A landscape with many valleys, sampled at points; each row gives a point and its height.
From any point a ball takes the steepest step (drop divided by distance) to one of its 2 nearest points. It stops when none of these is lower. Distance is the straight distance between rows; heights are no part of it.
Gudut: [102  88 151 125 107 160  45 154 171 148 149 150 118 194 116 116 147 128
 122 129 139 100 147  79 181]  height 58.9
Sano: [135 133 136 127 130 117 176 130 148 126  98 175 140 164 141 125 162  85
 156 103 167 161 123 165 166]  height 67.7
Semov: [ 63 184 129  98 187 137 134  85 151 133 117 131 170 144 111 160 109 123
 110  85 137 175  70 182 114]  height 87.9
zok: [109 158 140  95 174 207  98 107 157 113 149 136 110 150  85 117  78 126
 136 116  78 121 147  64 124]  height 60.4
zevir: [161 151 137  97 153 209 104  97 168 116 148 131 122 128 116 133  65 120
 142 137 107 105 143  98  97]  height 57.7
tuge: [114 156 135 146 144 107 169 138  90 101 121 170 148  59 142 158 145 122
 112 105 129 161 119 210 128]  height 86.6
Tum: [ 78 161 109  90 199 123 102  97 142 155 133 106 153 147 105 155 117 137
  98 130 119 176  56 169  79]  height 89.3
Tun: [100 171 148 126 137 163 123 105 154 136 113 119 134 148 131 145 111 136
  96  94 174  74 110 151 150]  height 41.4
votoz: [ 75 125 168 106 134 154  46 139 179 113 146 154 127 178 131 123 147 106
  99 107 155 101 154 127 179]  height 60.8
fava: [155 158 114 159 137 146 151 138  87 114 132 122  89  76 123 127  85 169
 147 126  69 104 158 107  88]  height 56.7
Vimog: [ 72 128 159 126 144 144  73 149 137 123 127 183 139 176 112 145 181 100
  96  96 135 138 136 150 180]  height 62.8
Kugun: [114 151  88 117 156  80 149 113  93 154 106  61 140 110 120 147 128 156
  98 147 126 153  62 159  56]  height 66.3
Dut: [106  99 144 133 109  87 125 179 108  74 168 140 128  64 127  87 128 128
 134 116  49 155 202  77 151]  height 21.9
Mugu: [170 116 153 122 113 143 157 132 166  91 159 166 129 103 165  90  87  98
 169 122 121 110 198 110 149]  height 50.0
vogu: [130  59 146 117  97  97  97 168 162 139 156 167 144 119 109  90 183  88
 137 132 108 194 154  96 164]  height 44.5
nog: [112 155 101 128 166 150  33 179 111  87 120 121  76 166 139 139  95 140
 124 126 145  65 150 129 109]  height 39.6
tusa: [127 175 108 102 177 163 119 112 147 129 110 105 106 205  99 114 100 114
 140 100 150  92 108 101 128]  height 64.0
sibas: [166 167 139 131 129 201 190  89 129 126 133 141 113  96 128 159  65 126
 143 113  90 112 148 111 114]  height 47.8
Suzu: [110 142 119 132 159 106  87 169 102  68 125 160 101 150 142 127 147 114
 135 112 133 133 157 171 129]  height 75.8
zazub: [ 87 141 137  96 174 142 121 108 153 161 139 133 146 120  86 132 131 132
 111 137  95 194  71 126 106]  height 91.1
Duviz: [141 107 171 108 100 178 148  95 194 123 142 165 166 105 133 123 103  87
 135 120 142 136 134 108 171]  height 26.4
Kize: [165 147 101 116 159 105 143 118 147 110 122  77 104 145 156  87  94 138
 160 152 145  91 145 121  63]  height 56.6
seg: [121 121 115 144 139 102  75 164  97 130 108 166 120 204 120 150 204  97
 126 106 154 140 128 178 164]  height 48.7
gev: [139 160 109 166 138  93 176 136  87 128 113 104 108  49 146 123 113 175
 134 144 106 125 128 162  67]  height 50.5
ved: [120 111 139 133  95 106 126 120 112 151 117 130 157 131 160 177 175 128
  92 124 201 122  88 198 156]  height 52.1
zav: [130 185 122 163 146 160 164 133  90 131 102 132  93  91 126 135  92 164
 135 105 114  84 140 141 115]  height 58.4
Bas: [159 100 168 144  82 132 134 142 186 117 135 177 149  68 174 109 123  99
 138 124 180 113 166 152 160]  height 24.3
sif: [165  93 144  84 111 110 184  91 157  96 144 154 171 135 153 115 132  72
 155 139 162 169 136 141 142]  height 75.1
rufed: [109 113  85 114 153  82 127 157  51  69 136 116 114 215 123 118 145 120
 133 126 111 109 152 109 156]  height 72.7
Tuse: [144  88 131 114 110 159 115 116 136 160 126 153 130 134 103 153 144 114
 133 158 146 163  81 119 128]  height 21.1
dit: [111 166 118 126 147 146 140  96  75 114 137  98 132 123 119 153 104 147
  85 115 117  73 120 133 133]  height 78.5
Tagu: [125  95 104 108 137  56 150 116  73 122 143  87 137 146 108 109 182 130
 119 151 106 179 100 126 112]  height 69.1
Vavan: [168 125 102 139 137 150 180 144  74 119 107 178 111 107  86 140 126 122
 170 135  90 186 119 120 109]  height 59.1
kobu: [150 152  81 121 169 118 130 118  93 127 118  84 112 117 113 139 106 144
 126 156 120 135  92 144  54]  height 62.9
radiz: [111 160 144 139 116 107 192  80 157 128 117  72 146 133 151  93 105 144
 119 106 134  69 135 106 146]  height 49.1
zam: [ 91 134 135 151 138 140 139 145 105 151 110 151 117 143  50 114 149 139
 130 101  65 160 122  62 156]  height 12.5
kiku: [125 123 111 135 109 139 143 118  75 167  96 141 142 151 124 191 160 126
  94 127 184 132  63 178 158]  height 44.7
laf: [144 113 115 170 113  57 157 189 108 140 107 142 101 118 139  81 173 144
 174 120 123 152 153 120 122]  height 62.1
lepu: [110 152 129 132 131 145 170 123 142 171  91 127 120 131  98 138 140 132
 132 108 128 163  83 117 133]  height 27.7
libik: [175  78 119 145  98 153  76 158  80 128 125 168 114 124 114 159 126 146
 125 157 153 111 123 119 132]  height 38.2
gekaz: [ 86 189 165 129 133 140 140  90 194 118 122  84 138 119 137  98  96 151
 102  84 124  70 154 107 138]  height 47.2
Zutu: [150 147 109 147 131  89 186 108 146 144 107  78 125 139 175  90 105 143
 158 149 166  75 135 132  97]  height 54.1
tol: [140 128 128 133 121 115 117 126 113  96 141 104 116 104 157 115 107 152
 122 145 126  79 164 133 105]  height 27.9
Gak: [124 160 125 150 146 135 125 151  87  80 159 102  79 108 178 138  68 165
 129 124  72  52 209 117 103]  height 25.9
salek: [ 94 114 146  92 147  98  97 125 165 130 160 123 150 128 123 107 165 114
 112 130 125 179 115 134 124]  height 74.3
ker: [115 106  98 111 126  74 127 131  47 110 145  97 135 208 130 120 174 110
  97 124 148 101 117 127 175]  height 70.3
fen: [168  80 130 127  90 122 148 138 183 151 129 126 129  90 101  76 119 104
 182 149  99 183 128  49 118]  height 61.9
Tul: [130 157 107 137 151 148  60 171 120 135 114 114  74 142 103 120 102 167
 132 128 134  86 132  99  94]  height 37.7
buno: [142  69 150 101  85  96 167  71 144 111 153 119 190 115 150 125 143  98
 114 161 149 149 115 130 145]  height 67.5
tutev: [138  85 133 122 100 118 119 131 167 166 134 120 127 151 101  83 159 119
 161 137 106 175 120  59 139]  height 65.1
lari: [114  99 142 140  76 139 173  54 128 152 132  84 181  94 121 141 106 137
  84 154 115 103  97  98 149]  height 56.8
zed: [142 114 120 107 137 109 132 121 113  83 143 124 124 180 140 103 129 112
 143 132 142 107 151 124 140]  height 63.7
sep: [151 120 132 145 102 189 154 104 106 141 114 152 126 108  98 149 103 138
 132 135 117 114 115  94 147]  height 57.2
Doda: [145  77 135 138 110 110  92 200 156 132 143 176 118  94  90  89 147 110
 160 129  87 190 167  65 142]  height 34.8
lonob: [175 123 123 110 155 157 136 117 112  53 175 152 105 167 176 134  74  97
 171 133 113 102 204 136 125]  height 53.9
viv: [191 149 129 105 137 185 158 108 164 114 143 137 115 104 136 129  67 111
 171 134 106 133 154 108  84]  height 53.4
Vapi: [ 80 198 129 143 150 119 134 123 141 137 104  75 117 144 141 115 115 164
  87  83 163  45 122 147 132]  height 37.9
Tifu: [161  91 139 120 104 182  84  97 140 108 168 114 137 111 120 130  68 136
 114 172  93  85 164  67 106]  height 39.9
Korip: [141 132 115 138 125 138  89 158 135 183 102 103  88 140 103 124 138 159
 139 130 138 116  99 102  98]  height 34.9
mem: [126 118 123 121 132 137 125 122 111 156 112 143 142 135 109 178 159 120
 118 140 153 177  71 172 129]  height 35.5
vogoz: [103 144 144 133 144 145 126 139 148 148  96 186 141 178 107 150 177  94
 124  80 153 159 110 165 172]  height 64.9
pidaf: [152 101 123 169  95 148 151 135  59 124 112 168 122 120 101 148 124 147
 132 125 123 102 130 106 165]  height 59.4
vek: [154 154  90 157 189 137 123 172  72  71 126 186  81 153 150 133 102 116
 185 128 107 126 182 158 116]  height 78.6
Paka: [105 102 133 121 107 139 111 102  80 117 152 111 147 163 120 136 130 126
  79 130 141  67 127 100 184]  height 63.6
fibut: [138 122  99 132 142 117 128 158 113 171 106 125  99  98  84 121 163 144
 151 151  93 209  80 107  71]  height 37.2
zofu: [137 126 152 101 134 110 131 128 190 101 142 143 162  76 161 115 124  95
 134 127 153 163 147 170 108]  height 78.2
Muto: [177 105 140 146  88 134 166 133 158 119 127 150 129  69 150  98  99 113
 167 142 127 127 162 105 130]  height 53.8
Pobe: [130 140  83 133 164 163  50 166  56  87 133 139  84 158 109 161  97 140
 126 137 119  87 133 122 111]  height 41.6
tal: [125 162 124 130 158 151 128 139 120 111 125 127  96 111  87 104 106 152
 146 116  81 136 144  83 101]  height 54.5
Melo: [114 127 125 159 126  65 173 175  88 132 104 146 115 107 102  94 184 140
 138 101  95 176 135 123 140]  height 63.4
peti: [147  98  88 126  85 123 114 145 117 225 105  94 131 170 134 159 205 136
 137 135 157 152  78 147 157]  height 35.0
pom: [109 141 148 102 156  96 145 150 171  81 159 153 154  59 149 100 128  82
 127  94 120 171 174 178 133]  height 80.8
vosof: [109  98 143 146 111 123 105 177 143 117 155 164 124  62  85  83 119 121
 139 121  52 170 179  48 154]  height 27.8
fef: [112 194 119 104 186 191 131 120 148 110 118 131 101 193  76 111  91 118
 153  82  98 116 135  81 135]  height 62.3
lunos: [151 121 120 136  84 167 167  70 125 153 112  80 159 105 127 158  80 137
  93 166 142  80 102 109 116]  height 59.5
zotu: [103 155 151 116 144 150  92 121 188 151 114 135 135 170 136 144 144 114
 116  95 189 118 106 162 144]  height 37.5
sal: [143 104 140 152  85 156 119 101  83 115 142 122 140  72 132 158 107 154
  84 153 113  79 140 123 130]  height 41.1
bovu: [131 151 121 122 132 181 198 102 140 153  89 150 124 132  71 139 111 112
 161 122 105 179  88  88 136]  height 34.3
ref: [100 136 103 135 147 110 105 152  47  84 131 118 109 170 132 139 132 134
 105 118 136  79 142 139 154]  height 74.1
Sekas: [130 158 104 126 169  89  89 142 127 116 118 123 116 114 151 143 137 127
 128 132 161 159  95 207  61]  height 40.9
gar: [151  96  84 130  91  93  89 166 116 211 124  69 116 167 128 118 201 154
 144 136 136 124 104 107 129]  height 30.9
mim: [114 167 126 120 155 117 150 113 126 109 118 145 160  70 155 173 109 124
 119 117 143 177  99 222  87]  height 84.4
Zilus: [136 136 123 160 119 157 142 134  78 137  93 158 118 162 120 160 141 129
 114 109 176  89 103 155 173]  height 50.3
piv: [107 154  92 114 152 107 107 122 108 180 102  70 144 131 129 181 121 144
  81 141 171 128  50 182  77]  height 70.0
Zusam: [100 169 119 123 166 129  95 152 164 170  97 128 112 118 111 143 145 136
 135 110 139 174  79 162  86]  height 62.0
dup: [162 121 102 100 143  99  86 134 166 138 128 109 117 185 150 125 161  99
 158 139 190 153  99 175  89]  height 63.5
Kasof: [128 109 165 124 108 120  87 169 176  94 153 167 136  54 159 102 125 103
 122 119 142 122 187 148 138]  height 34.4
Gugon: [102 109 131 115 117  96 147  90  78 106 149 106 161 156 131 135 161 123
  84 123 144 104 117 140 175]  height 66.7
sege: [161 108 100 131  91 133 106 155 130 202  88 129 112 152 145 179 180 130
 148 147 185 162  80 182 125]  height 39.7
nafez: [160 111 136 167  93 162  87 152  84 118 127 159 107  78 137 164 102 166
 114 151 144  75 149 132 125]  height 41.5
niz: [129 131 154 122 117 101 136 121 164  81 155 106 139  98 175  81 109 124
 131 134 122  94 188 129 113]  height 33.2
vagu: [ 97 173 121 150 160 129 104 179  77  73 140 124  77 101 146 132 101 166
 131 109  74  94 190 141 108]  height 28.4
maped: [ 99 149 112  81 166 115 164  63 126 118 124 105 183 167 132 165 104 108
 106 110 159 158  67 173 117]  height 84.8
pivo: [ 94 198 106 154 199 109 108 175 111  82 101 153  77 148 131 112 138 122
 156  91 111 135 155 175 114]  height 77.0
tetur: [132 143 130 136 129  99 117 150 146 154  94 126 127  63 147 159 138 144
 124 151 159 170  87 192  64]  height 30.8
mubu: [144 101 130  93 141 120  42 148 187 138 154 140 121 169 139 121 173 102
 150 144 161 168 123 154 105]  height 69.0
buke: [112 156  97 163 167  98  94 188  79 124  80 175  93 197 105 143 187 108
 140  92 122 136 137 172 146]  height 45.3
tesev: [152  68 134 120 111 129 123 130  86 104 136 188 150 129 111 150 167  95
 127 144 137 178 122 143 153]  height 86.5
leni: [123 128 146 132  98 171 134  77 164 174 116  94 149 134 120 142  97 135
  92 136 158  66  92  98 152]  height 61.8
renod: [ 90 166 138 110 156 125 137  82 137 117 128 106 179  84 146 169  97 140
  82 121 137 134 111 191  81]  height 82.1
lifu: [ 86 181 134 147 157 152 132 146 126 152  94 158 120  83  94 164 139 144
 111  99 123 165  86 167 115]  height 59.7
kes: [117 104 128 119 135  91 133 137  90  49 147 157 132 194 166 114 150  90
 139 124 152 112 176 163 176]  height 59.6
Zeko: [143 110 131 116 123 131 118  89 116 112 149  90 150 101 132 136 107 136
  95 162 122  98 128 125  91]  height 34.7
vibif: [145 139 154 147  93 179 142  98 147 128 126 124 142  64 156 155  84 143
 103 135 132  78 145 142 115]  height 44.3
nabu: [ 92 163 139 164  79 112 189 105 149 176  64  97 146  58 146 160 113 167
 100 134 149 130  89 162 126]  height 55.3
fili: [135 170 118 132 175 111 187 113 149 109 100 174 138 173 168 134 130  81
 171  95 183 161 114 208 136]  height 71.1
rer: [173 153 153 134 133 175 171 102 116 108 176 139  94 104 164 151  57 123
 135 105  71  89 197 122 110]  height 53.1
Fibu: [ 82 122 162 152 111 132  67 159 159 169 136 124 116  90 108 107 152 162
  97 120 101 130 123 103 137]  height 42.0
Ger: [130  95 136 149  60 132 112 118 178 215 114  90 140 135 134 136 163 138
 125 137 151 128  91 109 154]  height 48.5
vib: [ 83 130 132 156 136 144  93 164 103 176 107 145 106 160  69 136 172 148
 103 105  92 133 112  96 167]  height 17.4
vapa: [106  74 110 113 127  73 103 129  89 151 164  79 135 142  94 101 178 149
 103 165  80 160 104  84 118]  height 65.9
Bado: [123 107 163 119  97 110  76 137 188 104 152 118 137 104 163  86 135 126
 117 137 150 105 171 116 124]  height 39.1
Fezi: [182 126  86 152 127  85 167 147 126 169  90  99  90 155 172 100 125 145
 181 167 185  98 118 137  90]  height 55.9
mimet: [164  73 117 122 108 166  91 130  90 156 132 162 126 176  99 157 144 114
 128 157 153 132  92 101 156]  height 32.6
gogik: [ 78  86 161 113 121 109 109 117 112  98 180 142 166  91 122 115 161 122
  81 140  91 161 142 119 156]  height 80.2
gokip: [ 75 124 155 120 145 170 127 114 166 170 148 157 151  90  77 121 123 133
 100 138  74 179  82  98 148]  height 92.6
banu: [123  66 132  94 128  99  96 120 121 110 178 108 135 141 105  92 144 122
 123 170  88 158 139  72 118]  height 62.5
Rit: [164  99 132 186  67 150 127 157 127 182  89 151 106 171 119 134 142 144
 156 112 163  88 123  84 188]  height 28.0
Nak: [130 103 140  99 132 151  68 114 151 110 153 123 132 155 126 124 120 120
 110 153 143 103 137 105 122]  height 48.4
kovof: [163 134 112 156 123 130 204 139  85 126 112 149 108 109 112 110 112 143
 174 121  88 146 144  94 130]  height 62.4
sil: [130 134 119  88 164 166  89 112 208 187 130 107 125 197 103 130 119 114
 146 142 152 146  77 108 100]  height 16.8
Nupun: [144 160  94 129 170 132 164 109  98 105 102 165 128 191 139 148 126  88
 152 111 175 133  99 187 141]  height 70.4
loran: [133 139 121  81 140 128 127  97 224 171 114  85 142 162 128 119 112 119
 146 143 150 167  92 115  80]  height 30.4
liko: [ 56 146 153 141 130 121  63 146 161 136 136  85 105 105 115  93 134 170
  88 118  88  95 146  84 126]  height 44.1
Sasa: [133 131 154 131 112 142 119 141 130  75 172 121 108  83 174 118  73 140
 131 125  66  82 222  99 121]  height 21.6
Gusir: [118 108 142 125  92  81 122  92 215 167 124  48 177 119 160 104 129 139
  93 155 156 112 123 123  79]  height 33.0
tusim: [146 126 133 130 111 198 134  99  96 132 125 153 135 149 116 168 106 122
 106 128 162  71 107 125 170]  height 54.0
kiz: [133  98 133 111  84 105 127 102 198 189 117  74 159 131 149 133 141 130
 120 163 156 153  92 122 109]  height 42.5
Logop: [147 168 125 110 136 182 201  80 149 138 101 132 133 111 111 156  73 117
 148 129 110 158 104 115 110]  height 41.2
tov: [137 136 121 121 158 168  83 140  88  83 140 157 107 126 113 147 107 128
 129 136 102 125 147 129 117]  height 45.1
tanik: [128 174  91 119 185 146 120 128 109 108 113 135 108 224 118 135 120  89
 135  97 166 101 106 148 141]  height 66.6
gesez: [167 135  90 107 169 120 106 133 118 107 130  98  95 145 114 104 103 142
 159 156 119 122 130 102  61]  height 59.8
magad: [ 99 180 124 119 169 166 114  99 110 123 123 116 138 114 116 169  97 143
  87 113 128 107  94 165 103]  height 80.1
zakor: [123  64 144 130  86 150  70 123 169 187 161 125 136 174 111 111 148 132
 124 154 127 108 114  64 174]  height 56.9
duve: [149 101 121 177  62 120 109 147 109 185 101 108 111 144 130 131 142 162
 121 130 170  67 112 100 164]  height 26.1
vik: [ 95 135 153 104 151  92  99 166 177 104 148 141 132  91 124  90 154 103
 126 109 119 175 159 138 125]  height 77.7
Nupat: [113 127 140 146 125 124  67 186 122 139 116 149  97 119 110 122 164 153
 127 114 121 142 138 120 128]  height 38.9
Lipun: [115 112 136 121  98 111 194  64 158 142 123  81 173  92 117 118 114 129
 117 146 100 158  97  94 124]  height 52.9
Golil: [142 121 141 130  94 119 152  83 218 137 118  59 173  90 154 106  89 134
 111 166 139 113 141 118  61]  height 40.6
lopi: [157  97 140 137  82 112 142 140 182 154 116 117 132  77 133  99 128 118
 154 151 134 156 124 108 112]  height 57.6
Kodes: [172 137 138 123 156 160 194 116  94  83 184 161  99 140 165 143  72  99
 165 106  72 123 209 122 134]  height 58.2
ruluf: [126 133 164 125 117 134 109 139 182 119 123 154 126 156 157 112 152 112
 131 100 182 101 147 147 163]  height 42.3
zosi: [ 81  97 147 114 133 117  57 134 106 126 167 134 141 116 121 139 166 138
  72 152 116 142 113 149 137]  height 77.4
duv: [152 105 141 105 123  97  85 152 181 118 137 148 133 111 155 109 156 100
 145 143 171 167 134 160 100]  height 73.8
zup: [169  95 120 151  88  87 142 156 139 157 110 120 106 133 134  92 152 140
 173 139 137 144 125  99 119]  height 60.6
Kof: [108  82 156 119 106 171  65 114 162 110 173 120 136 132 111 105  88 135
 114 155  86  93 160  41 149]  height 35.1
zike: [169 108 127 162  86 152 168 134 128 164  81 163 113 148 119 139 139 121
 161 123 159 125 111 113 162]  height 30.6
bego: [103  87 160 111  94 137 112  99 143  78 175 107 151 139 136  97 104 128
 113 134  87  90 189  51 171]  height 30.3
fegu: [151  57 135 121  95  93 137 134  68  71 159 171 154 132 132 120 163 108
 131 147 124 152 158 120 169]  height 83.7
Zoni: [106 160 120 159 115 101 209 111 100 152  90  91 132  59 130 135 119 169
 111 125 108 132 102 144 106]  height 53.0
Vina: [ 74 143 150 101 148  69 152 112 145 119 144 104 165 109 121 108 163 131
 102 105 103 184 116 145 120]  height 70.5
dov: [153 132 108 135 119 148 117 138  70  96 148 111 108 157 158 139  65 154
 124 135 137  10 178  97 143]  height 76.1
Noriv: [124 141 125 142 106  80 174 109 157 159 102  58 131 120 139  99 131 152
 123 132 138 107 113 115 107]  height 51.5
moso: [105 148 135 146 132  83 187 147  94 115 125 136 135  52 121 102 152 137
 126 102  85 166 143 139 132]  height 65.3
buru: [121 102 151 143 103 116 127 183 125  70 169 155 117  73 171 114  93 129
 143 112  73 109 232  90 164]  height 15.9
vep: [186 118  86 125 132  77 123 147 131 155 110  92 105 175 168 129 150 126
 161 159 193 122  99 169  83]  height 58.7
vot: [123 134 115 153 151 108  88 195  83 136  98 170  94 147  91 141 186 133
 137 113 111 168 128 147 118]  height 42.2
pagi: [120 114 117 104 133  40 157 108 109 112 143  95 156 148 148 112 178 114
 121 129 143 167 105 166 117]  height 73.6
madeb: [145 149 156 135 129 151 148 133 173 110 117 168 121 133 143  99 115 114
 160  98 143 105 173 126 156]  height 46.1
Befad: [163  76 135 107 113  77 164 134 122  74 161 154 152 119 163  92 149  83
 158 143 137 157 169 140 142]  height 80.6
Tose: [123 125 133 139 112 116 197 102 114 102 137 112 134 162 119  81 112 137
 147  99  91 103 161  56 183]  height 22.5
tener: [136  90 119 130 123  81 114 147  77  93 131 163 133 190 148 134 189  91
 129 125 164 133 138 175 166]  height 54.3
Pof: [125 105 177 128  92 157 103 134 206 144 133 170 153  80 135 121 129 103
 120 127 154 139 136 127 155]  height 7.2
Lag: [137 158 144 143  93 160 188  85 176 149  87 115 143  76 155 153  77 139
 127 137 154 106 122 142 120]  height 40.3
Dis: [108  86 136 147  73 150 106 127 181 241 136 114 145 141 110 126 188 138
 131 145  98 168  77 103 177]  height 51.3
muno: [142 121 108 155 154 114  98 188  67  64 115 209 105 160 128 145 144 109
 161 124 118 143 173 162 144]  height 77.2
Vadav: [155 130 101 133 124 136 180 136 115 156  90 130 106  65  91 140 116 132
 163 162  94 215  85 105  79]  height 44.8
Tuvi: [127 181  85 137 211 109 133 152 106  57 134 143  80 166 156 103 104 110
 185 111  98 143 175 158 101]  height 78.3
tipub: [137  80 154 120  88 111 129 102 119 114 137 149 168 115 158 150 162 111
  99 151 177 129 115 167 154]  height 59.9
Pefez: [100 143 103 128 135 153 108 149  46  76 147 114 109 171 140 161  90 145
  97 111 115  35 158 110 165]  height 75.2
zugig: [ 64 165 171 128 132 135  89 141 176 108 130 116 118 117 135  98 125 151
 102  93 119  86 169 107 150]  height 45.5
vela: [103 172 132 168 128  88 151 125 120 133 112  86 119 105 173 102 123 175
 108 116 161  43 148 165 126]  height 35.2
nonel: [151  59 145 103  99 104 112 120 156 116 162 141 155 115 128  95 151  97
 139 160 127 171 139  97 132]  height 55.2
Tuvon: [142 106 124 136 113 143 160 112  64  99 134 142 130 164 121 134 117 131
 123 117 127  81 144  98 185]  height 61.3
Keba: [133 177 109 152 170  94 132 160 107 112 109 130  98  67 150 123 130 152
 145 132 133 142 123 202  62]  height 47.1
fisu: [ 91 156 126 149 131 133 133 147 135 197  85 136 120 157  89 142 191 135
 121  89 119 161  91 130 160]  height 22.1
Pero: [150 134 114 135  99 114 146 144 162 188  77 113 112 113 149 155 143 138
 145 147 180 159  86 173 100]  height 40.0
kema: [127 130 118 149 131 132  79 177 146 193 110 121  84  97  84 115 152 167
 142 138  94 167 102  90  82]  height 30.2
Rofiz: [143 137 139 136  92 160 186  98 155 150  85 149 136 131 147 154 110 124
 141 130 179 118 105 145 160]  height 35.4
rimi: [112 136 126  99 160 165  91 108 167 170 122 141 142 189 107 162 138 109
 123 124 162 160  67 148 133]  height 29.5
Gare: [ 78 183 138 146 120 125 162 129 146 174  76 121 142  68 124 173 125 166
  94  98 146 152  76 179 126]  height 57.3
zuf: [174 125 105 106 135 157 189 100  88 121 124 136 123  91  93 149 104 120
 158 160  89 184 100 107  87]  height 52.8
Fupe: [150 108 133 113 114 169 107 107 119  95 157 119 132 153 132 131  85 130
 120 143 125  67 161  78 144]  height 44.0
Geta: [118 155 139 148 152 119 190 163 123 105 113 194 140  69 128 122 144  92
 139  82 117 168 154 189 159]  height 88.5
von: [100  87 131 133 105 156  84 116 160 231 158 108 144 165  98 123 157 148
  93 152 101 120  71  93 172]  height 54.2
rase: [151  93 123 122 117  46 155 152 114 107 140 132 137 120 150  88 178 112
 152 142 139 179 141 152 123]  height 78.0
rami: [125 107 141 128  99  97 165 102 119  69 166  98 135 136 146  80 105 134
 140 121  74  99 197  63 163]  height 25.8
razi: [124 152 123 163 143  92 118 151  99 105 125 115 101 100 189 109 119 164
 125 143 160  60 169 180 100]  height 32.1
fama: [105 131 138 131 128 124 164 118 104 108 138 124 132 134  88  92 136 135
 137 106  66 145 152  62 160]  height 18.3
terem: [126 155 114 125 131 144 140 103  74 101 156  71 129 134 149 136  72 147
  78 129 112  21 163 108 134]  height 77.1
pasis: [ 78 155 119 125 144 113  89 128 139 201 111  93 146 132 132 175 165 158
  84 110 158 143  67 193 113]  height 73.1
Pitar: [163 130 114 117 143 137 172 107  74  91 144 132 122 127 120 132 103 126
 147 127  97 124 143 118 119]  height 65.4
zekot: [156 134 122 112 120 123 186  77 160 122 124  79 158  97 138 110  94 126
 137 161 110 133 128 111  79]  height 47.4
rik: [133 119 123 105 160 164 105 127 106 108 154 153 120 126  83 126 117 117
 140 145  80 169 130  91 111]  height 50.2
fuli: [ 88 163 131 122 150  93 184 116 122 122 122 107 150  61 115 121 137 141
 113 106  86 187 103 146 103]  height 67.6
peb: [ 73 130 134 120 140 105  62 140 128 180 151 105 135 142 117 143 185 151
  79 127 125 135  91 156 130]  height 75.3
fug: [146 137  91  78 172 145 140  60  93 104 146 113 171 169 123 173  85  89
 107 150 150 134  72 153 104]  height 78.4
Tege: [175 122  98  96 151 147 167  76  73  87 152 123 143 153 124 160  99 100
 137 150 123 133 112 140  99]  height 70.8
zelu: [160 131 156 101 122 171 162  85 160  98 149 156 157 132 151 140  93  96
 140 124 152 118 144 141 140]  height 38.7
vogov: [157  82 106 167  75  97  63 186 110 188 122 103  99 163 130 123 172 170
 146 129 147  91 134  85 146]  height 28.2
sop: [168 134 149  99 140 197 120  99 134  71 169 169 125 141 149 157  75  89
 141 119 115 108 179 135 132]  height 47.7

Where does a ball stop that starts at each point below?
fili | Gusir
zazub | kema
rase | buru
mim | Tuse

Call two points neighbours if one is among the 2 nearest of the other. Go from one point of each pair to the other, from neighbour to neighbour, staying as low as possible. Name the highest point that can't be avoided.
Gusir / duve | vibif
buru / kema | fava
Gusir / tol | kiz
Pof / Tuse | nafez
Pof / tol | Bado
sil / Pof | Tun
duve / tetur | Pero
